Each row is a point on a landscape with many valleys, with its height.
A ball rolls from a point to the lowest of its 6 nearest points, and stops where none of them is lower. Distance is the straight distance between rows; heights are no part of it.
k525: [  1  31  51  -6  19 -14  -3  -4  15  21  -8 -19  16 -20  41 -50]  (h 630)
k328: [  3  30  24  -3  13  20 -30  25 -24   2  -8   2  17  29  36 -34]  (h 758)
k312: [  8   6  -3 -15  14 -19  13  -9  10  -4  -9 -10 -23  -3   1  10]  (h 477)
k581: [  6  -8 -32  -5 -12  15   5  18   2  -3   0   8   8  27 -10  26]  (h 545)
k217: [ 10  21  25 -20  21  -5  -2  18  -4   6 -11   0  -1  14  31 -14]  (h 707)
k212: [  9  20  29 -17  23  -8   1  15   2   7 -14  -3  -7   3  27 -18]  (h 651)
k296: [ -8  12 -13 -12  21 -18  16 -35   8   0   3 -19 -39 -27 -10   1]  (h 777)
k899: [ -2  11  -3 -15  19 -21  14 -18   9   1  -7 -16 -33 -17   3   4]  (h 544)
k917: [  3 -28 -20  10 -18  -8  12 -15   8  -3   9   6  -3 -13 -28  23]  (h 350)
k545: [ -5  18  10 -19  31 -21  10 -15  11   4 -12 -20 -26 -19  17 -13]  (h 543)
k462: [ -5 -24 -33  19 -32  23   5  20   9  -2  15  13  23  12 -26  29]  (h 374)
k160: [  2  21  26 -22  27 -19   7  -4  11   6 -14 -15 -17 -13  28 -18]  (h 536)
k253: [  0   0 -12 -10   9 -19  12 -30   5  -4   4 -15 -30 -21 -16   9]  (h 703)
k423: [  8  19  19 -15  15  11 -14  25 -16   3 -13   7   9  26  30 -16]  (h 619)
k340: [ 10  18   8 -16  16  14  -9  28 -17   0 -12   6   4  28  23  -5]  (h 566)
k980: [  6   7   7 -19  19 -16  12  -4  10   1 -10 -13 -21  -9  10   2]  (h 124)
k533: [ -2  31  13  16  13  33 -55  17 -34  -6  -4   4  28  36  41 -39]  (h 852)
k168: [ -1 -18 -32  14 -27  19   5  20   8  -3   9  12  18  16 -23  33]  (h 333)
k208: [ -4  -6 -14  -7   2 -17  12 -34   4  -5   6  -9 -32 -21 -20  12]  (h 660)
k51: [-30 -17 -12  19  -1  -5   2 -60 -14 -11  15   0 -32 -46 -45  -1]  (h 911)
k984: [ -1 -14 -32   8 -18  26   6  20   4  -3   5  13  16  22 -15  31]  (h 127)
k618: [  2 -25 -25  16 -28   8  13   8  12  -2  11  13  13   5 -29  29]  (h 553)
k691: [ -9 -36 -22  26 -38  15   9  11  11   0  15  10  26  -1 -32  26]  (h 535)
k586: [  4  27  35 -19  24 -16   3   2   9   8 -14 -16  -8 -15  31 -30]  (h 584)
k297: [ -4 -27 -19  10 -16 -13  11 -29   5  -5  10   0 -15 -25 -32  20]  (h 425)
k659: [ 13  10   8 -22  14  -8   8  11   0   0 -12  -4 -10   8  20   3]  (h 601)
k313: [ 10   0 -11 -16   3  -4   7  13   3  -3  -8   2  -8  10  -1  17]  (h 836)
k865: [ 11 -15 -28   3 -18   7  13  12   9  -3   4  11   5  12 -18  27]  (h 587)
k614: [  1  17  -5  -5  14  28 -21  31 -22  -6 -17   9   9  38  23  -7]  (h 224)
k433: [  6   1 -12 -12   7 -20  13 -21   9  -3   0  -9 -27 -14 -11  11]  (h 618)
k493: [  5  32  24   5  10  27 -45  17 -28  -4   4   3  31  36  42 -40]  (h 866)
k910: [  7  -2 -20  -9  -2   9   6  19   4  -5  -3   9   0  20  -4  20]  (h 849)
k19: [ 10  -9 -16  -4  -4  -5  11   4   6  -2  -2   3  -8   7 -13  21]  (h 546)
k278: [-17 -26 -17  17 -14 -12  10 -41  -4  -4  15   2 -22 -36 -41   9]  (h 573)
k862: [  0  22   8  11  11  32 -49  22 -36  -9 -11   4  20  41  33 -29]  (h 754)
k632: [  4   8 -17  -4  11  28 -10  32 -12  -6 -18   9   9  39  11   7]  (h 663)
k345: [-17  -4 -14   5   2 -13   8 -47   0  -4  15  -8 -36 -37 -33   6]  (h 875)
k241: [  6 -19 -20   2 -12 -10  13  -8   7  -8   4   3  -8  -4 -23  22]  (h 189)
k165: [-19 -41 -11  27 -25 -10   7 -25  -1  -7   9   4  -5 -36 -40  14]  (h 126)
k514: [-30 -25 -13  22 -13 -10   3 -50 -13  -7  10   1 -25 -44 -48   5]  (h 803)
k272: [ 10  25  34 -15  16   0 -12  19  -9   5  -7  -2  10  17  36 -24]  (h 721)
k407: [ 11  31  46  -7  17   4 -18  16  -8  10  -1  -2  20  13  44 -39]  (h 783)
k72: [  5 -20 -24   6 -20   5  13   6   6  -5   8  11   8   8 -24  26]  (h 548)
k413: [-14 -43 -18  26 -37  -1  10   3  13   1  11  15  19 -13 -37  23]  (h 806)
k683: [  7  36  54  -3   9 -10 -12 -10  20  23   9 -19  34  -7  47 -57]  (h 706)
k476: [ 11 -10 -13  -6  -3 -15  12 -11   7  -1   1  -5 -16  -3 -15  20]  (h 416)
k301: [  8   5 -14 -11   8  17  -1  30 -11  -8 -16   8   6  33   7  13]  (h 750)
k697: [ -8 -38 -18  23 -28  -9  10 -19   5   0  10   8  -5 -21 -38  18]  (h 415)
k953: [-25 -52  -7  35 -36  -5   8  -5   3  -1   4  10  13 -34 -42  19]  (h 817)
k266: [ 12  36  50  -6  11  -2 -18   6   1  15   4  -4  24   5  44 -45]  (h 767)
k118: [-24 -49  -8  36 -43  10   9  12  11   5  12  12  29 -23 -35  24]  (h 926)
k583: [  7  28  42 -15  17 -10  -6   9   5  10  -5  -4   9  -2  39 -35]  (h 647)
k33: [ 11  38  44   0   9  11 -28   9 -11   9  12  -4  34  17  45 -45]  (h 900)

For each start below, name the point where the ball stops.
k208: k241
k433: k241
k33: k980
k313: k241
k118: k984
k266: k980
k217: k614
k345: k165
k691: k984
k618: k984
k328: k614
k493: k614
k683: k980
